A landscape with many peaks, sampled at points; each row gives a point and its height.
A climber steps from a point to the highest of its 2 nearest points, and stops where none of them is higher. Distance is the straight distance between rows; heights are no part of it.
Lan: [130 148 125 158 136 151 100  85 127 113 148  97 125 116  78 142 109 116
  90  91 106 113 155 124  97]  height 23.2
gos: [108 127  94  56  99 109 137 150 129 127 120 173  94 144 180  92 157 135
 125 170 160 141 117 115 143]  height 16.1
Peba: [199  60 158  88  75  63 139 121 159 105 142 178 155 125 168 195 170 152
 127 108 179 113 138 115 143]  height 36.7
Ris: [ 64 134  57 146 171 170 149 158 114 158  79  96 122 123  93  57 136 140
 146 155  76 129 106 129 129]  height 46.6
Sep: [198  72 152  90  95 169 121 155 131 140 136 168 183 145 152 215 176  69
 146 140 182 104 117  89 132]  height 14.7
pok: [193 109 162  79 109 104 139 153 105  97 161 174 147 147 187 164 135 128
 135 128 208 135 145  92 128]  height 29.2
Vazi: [ 90 207 110 178 146 142 134  76  97 143  63  66 127 108  84 100  82 160
 139 149 104 126 119 159  64]  height 33.1
purod: [ 91 149  76 129 150 180 131 167  97 150 116 115 127 145 118  79 121 100
 131 146  83 126 112 114 138]  height 44.3
vudog: [131 165 101 137 111 155  97  96 127 158 103 107 147 121  74 160  95 113
 102 117 128 102 158 123  93]  height 27.3
nok: [141 180 101 124  99 102 147 144 138 159  95 125 128 111 158 154 103 159
 118 116 157 132 133 140  93]  height 19.9
lek: [181 113 174 129 123 123  96  62 155  55 141 125 127 146 124 171 152 132
  84  77 130 106 178 136 105]  height 34.5
kat: [ 83 151 187 190 165 124  86 107 143 128 140 106 106 119  80  81 160 142
 154 139  77 119 140 154 107]  height 41.3
goros: [164 145  85 156  98 140 144 131 123 170  99 114 157 107 123 185 106 113
 102 130 161 102 114 120  79]  height 24.9
Sef: [ 76 166 167 190 133 107  91 135 136 144 112 116 121 125 131 102 153 166
 156 121  89 108 151 149 115]  height 38.2
bov: [161  90 162 152 129 101  84  93 167  82 166 131 113 124 126 144 136 136
 100  99 134 132 174 128 118]  height 26.3
zoza: [153 140  67 124 125 129 149 137 120 157  86 120 126 104 113 149  84 106
  91 130 159 132  98 121 123]  height 27.1
revos: [ 80 191  92 176 138 177 110 169 102 172 102 108 141 141 113 101 104 141
 153 124 111 129 133 143 101]  height 32.9
makis: [127  84 170 176 134  97 104 139 156  71 183 105 126 110 137 142 149 133
 115  78 107 136 161 134 139]  height 21.3
bub: [132 181  66  90 121 165 123 156 122 164  64 109 133 135 128 123 101 126
 127 157 158 139 117 105  89]  height 24.1
dumuf: [109  71 149 146 138  79 127 141 157 127 157 131 112  97 133 128 139 155
 114 116 120 135 129 149 176]  height 37.7
nade: [179 107 148 184  99  72 142 105 178  82 137 102 144 125 147 179 128 148
 129  50 147 106 161 150  90]  height 5.1
faviv: [121  82 149 105 158 152 167 136  83  98 176 118 107 159 124  32 104 116
 165 183  88 191  83 123 215]  height 41.9
dazuz: [155 165  99 118  95 135 115 115 119 164 112 157 132 145 129 169 131 116
 122 112 148 108 127 109  92]  height 22.4
lomi: [106 173 104 158 127 177  82 136  99 163 123 103 141 139  72 125 101 116
 137 122 116 110 154 112  92]  height 30.4
tuse: [ 44 137 182 146 167 110  90  88 140 130 118 104 106 102  46  58 169 170
 153 153  70 138 119 143 125]  height 45.7
letig: [143 106  92 119 127 142 144 131 106 149 122 108 141 111  79 114  72 106
  82 133 130 142 114 112 129]  height 29.7
seg: [101 181 123 125 146 189  84  71 111 132  81 109 130 121  52 138 120 134
 121 145  95  78 151 142 103]  height 57.9
ribik: [115  98 149  94 160 152 145  95 111 106 171 106 116 129  84  34 121 107
 145 166  76 188  91 116 176]  height 46.1
Sina: [ 80 108 110 116 143 112 123 118 162 155 110 115 107  99 101  88 138 157
 117 178  92 141 116 129 141]  height 46.2
vadud: [117 164  72 127 142 162 160 139 112 153  78 113 126 110 120 103  92 132
 102 150 130 139 101 129  96]  height 25.3
piv: [104  80 146 105 146 147 162 186  86 113 188 131 119 159 144  67  98 117
 190 168 128 196  91  99 207]  height 39.2
Duro: [133  82 120 109 151 120 150 154 111 136 147 120 127 119  87  89 101 106
 105 145 121 162 107 118 173]  height 33.0
Nivil: [138  66 155 106 123  90 135 143 129 108 175 158 108 128 167 127 132 124
 142 125 147 138  95 128 196]  height 28.3
bunak: [143 171 161 138 117  51 136 108 139 133 156 124 127 141 158 129 140 193
 143 102 162 143 145 157  98]  height 8.3
Topaf: [164  88 135 105 128 134 109 119 142 105 152 171 139 145 142 168 143  95
 111 111 145 120 140 114 166]  height 8.2
Kagu: [ 98 205 127 186 122 118 152  53 126 123  49  80 118  99 108 155 111 159
 143 132 106 130 135 165  75]  height 31.3
Gosot: [207  59 169  71  87 105 135 149 116  90 147 171 153 146 170 196 171 138
 136 121 205  94 145 105 116]  height 31.7
til: [112  98  93 100 137 153 153 203 107 152 158 129 158 138 165 133 129  93
 146 131  92 128 103 129 189]  height 12.6
nonof: [130 104 110 106 130 145 126 150 111 134 154 168 148 143 149 153 129  81
 117 135 114 123 118 118 179]  height 10.9
Mezo: [ 65 170 118 121 153 196 105  99 117 157  62 105 116 112  41  87 131 143
 137 169  74  95 138 144 117]  height 52.1
Kula: [210  85 117 134  87 108 154 113 156 114 106 144 159 109 149 215 148 138
 104  75 155 104 132 124  91]  height 49.8
sofe: [196  68 144  58 110 152 130 152 122 127 129 151 160 158 151 181 161  44
 160 183 201 129 107  74 153]  height 13.0
mide: [ 98 109 128  90 179 148 156 121  94  86 169 135  89 140 105  40 110 114
 109 183 100 167 101 124 157]  height 51.5
velum: [163 133 132 105 118 129 127 171 109 135 155 163 144 135 159 154 110 120
 133 131 190 142 133 102 125]  height 34.0
mider: [130 130  88  83 125  85 162 148 144 137  98 154  95 115 165 119 132 156
 120 162 134 132 114 131 125]  height 17.5
dalu: [157  88 142 167 103  91 136 147 168  85 146 126 153 107 148 183 149 134
  95  58 144 105 156 140 134]  height 3.0
desu: [ 92 169 176 126 156 128  91  99 127 135 160 141 106 144 128  75 149 138
 151 146 105 135 138 131 140]  height 15.4
mog: [115 179 151 206 121  76 150  22 150 126  94  64 117 101 114 158 115 164
 138 107 106 112 126 173  82]  height 29.4
sasug: [116 121 144 202 124  80 119 136 162 112 144  98 134 101 142 134 151 147
 132  78 113 111 162 166 113]  height 24.2
lamul: [ 96 117 143 146 124  98 118 117 164 136 127 108 113  95  90 124 141 144
 113 132 104 147 142 140 133]  height 42.4
koz: [128  78 130 106 148 121 157 192  99 127 163 133 111 140 150  98  97 108
 136 146 138 177  94 103 192]  height 36.4
kad: [119 129 131 168 138 129  99 130 115 131 148 123 137 139 112 128 112 110
 111 106 109 124 146 121 140]  height 19.0
Metez: [128 199  93 164 117 122 156 115 113 176  75 103 141 127 134 148  79 155
 140 129 173 131 114 145  84]  height 21.2
zup: [180  99 131 113 104  83 158 130 157 119 121 162 116 104 174 185 154 152
 105 104 163 119 141 139 126]  height 42.3
Bup: [ 56 189 151 170 148 133 108 119 124 149  69  96 117 108  98  78 149 173
 156 135 101 111 138 171  98]  height 36.3
Gebun: [146  88 158 128 118  91 123 167 132 118 188 130 141 119 165 141 128 153
 133 112 155 139 135 133 162]  height 32.6
kani: [ 59 124 150 132 155 115 114 120 151 121 141 123  86  99  77  55 167 160
 138 177  90 150 106 123 155]  height 50.2
kis: [134 166 163 127 123  94 108 107 145 113 155 155 114 133 165 127 131 153
 133  97 117 118 152 149 105]  height 10.1
Fivig: [113 147  55 117 126 168 131 181  97 152 104 143 138 138 144 133 107  94
 122 127 110 110 121 122 115]  height 41.4
sebe: [114 107 127 148 128 140 147 194 113 127 185 129 161 115 180 147 131 111
 139 104  92 116 123 115 165]  height 14.0
zomu: [179 127 124 153 106 145 100  66 152  99 135 123 130 133 124 196 143 107
  73  80 118  93 165 144  85]  height 46.8
kiruk: [165 117 128  74  83 156 128 145 139 152 100 186 176 148 153 203 168 103
 147 126 153  93 120 109 125]  height 16.9
moru: [105 149 138  76 136 155 105 117 124 130 129 149 112 167 128  71 135 126
 137 155 117 154 135 111 125]  height 18.0
bul: [101 129 154 143 158 132 150 152  94 126 168 136 116 154 135  71 116 120
 128 134 102 141 111 117 155]  height 50.3
seli: [ 48 160  98 165 177 177 145 111 115 145  80  95 129 101  70  71 130 130
 136 147  78 105 108 161 104]  height 49.0
Dabof: [127  90 127  52 142 144 143 121 125 103 132 137 104 153 131  92 128  81
 150 174 121 174 116 101 192]  height 23.0
fof: [118 118 105  58 160 168 129 135 103 114 118 135 127 168 120  90 116  76
 131 160 127 161 109 108 134]  height 20.7
tinob: [132  52 145  74 126 124 139 125 126 101 164 156 112 158 158  96 119 111
 159 179 150 156  89 112 208]  height 25.2
bomul: [161 131 170 177 121  61 142 135 157 106 155 104 125 112 166 158 115 187
 127  83 158 130 157 150 104]  height 6.8
robi: [134 144 101  97 128 164 139 176 108 142 117 156 134 142 171 115 118 100
 127 147 163 131 122 117 127]  height 38.1
rim: [140 201  77 137 100 181 133 139  98 173  79 110 135 148 125 152  89 127
 125 131 149 109 113 130  79]  height 22.7
sesul: [120 128 183 121 141 111  97 115 142 108 172 136 115 159 129 107 144 118
 137 101 108 138 159 139 143]  height 12.5
Gade: [129 171  93  91 103  89 175 116 156 151  71 128 106 109 168 143 111 180
 125 148 157 151  99 137 109]  height 18.7
koban: [144 136  96  94 100 147 113 119 132 149 126 178 156 141 170 177 161 101
 118 107 138  85 142 124 118]  height 19.5
pida: [128 130 154 177 135 144 100 185 130 131 169 127 155 121 148 153 120  98
 134  72 115 108 139 118 144]  height 16.0
Lepa: [124 137 148 222 120  69 145  67 168 109 122  76 107 105 139 145 140 164
 142  74  95 119 144 169 100]  height 26.9
fafuv: [170  64 129  65 120 122 121 135 146 125 132 173 143 135 131 170 162  65
 129 138 176 136 116  92 164]  height 11.0
Teg: [ 72 194 117 180 135 169 106 106 105 161  74  90 122 114  93 118 109 163
 148 135 114  95 138 152  97]  height 34.8
val: [212 105 127 116  97 136 117  86 156 101 103 150 149 146 111 209 146 108
  90  79 163  89 155 122  91]  height 66.6
Rosoz: [114 103 154 122 149 108 145 130 107  86 191 158  74 137 131  52 119 131
 114 155 120 164  92 121 155]  height 59.3

Where does a climber stop that starts at each point below?
sasug => kani
pok => seg
Topaf => Rosoz
gos => seg
rim => Rosoz
til => kani
bunak => kani
revos => kani
goros => Rosoz
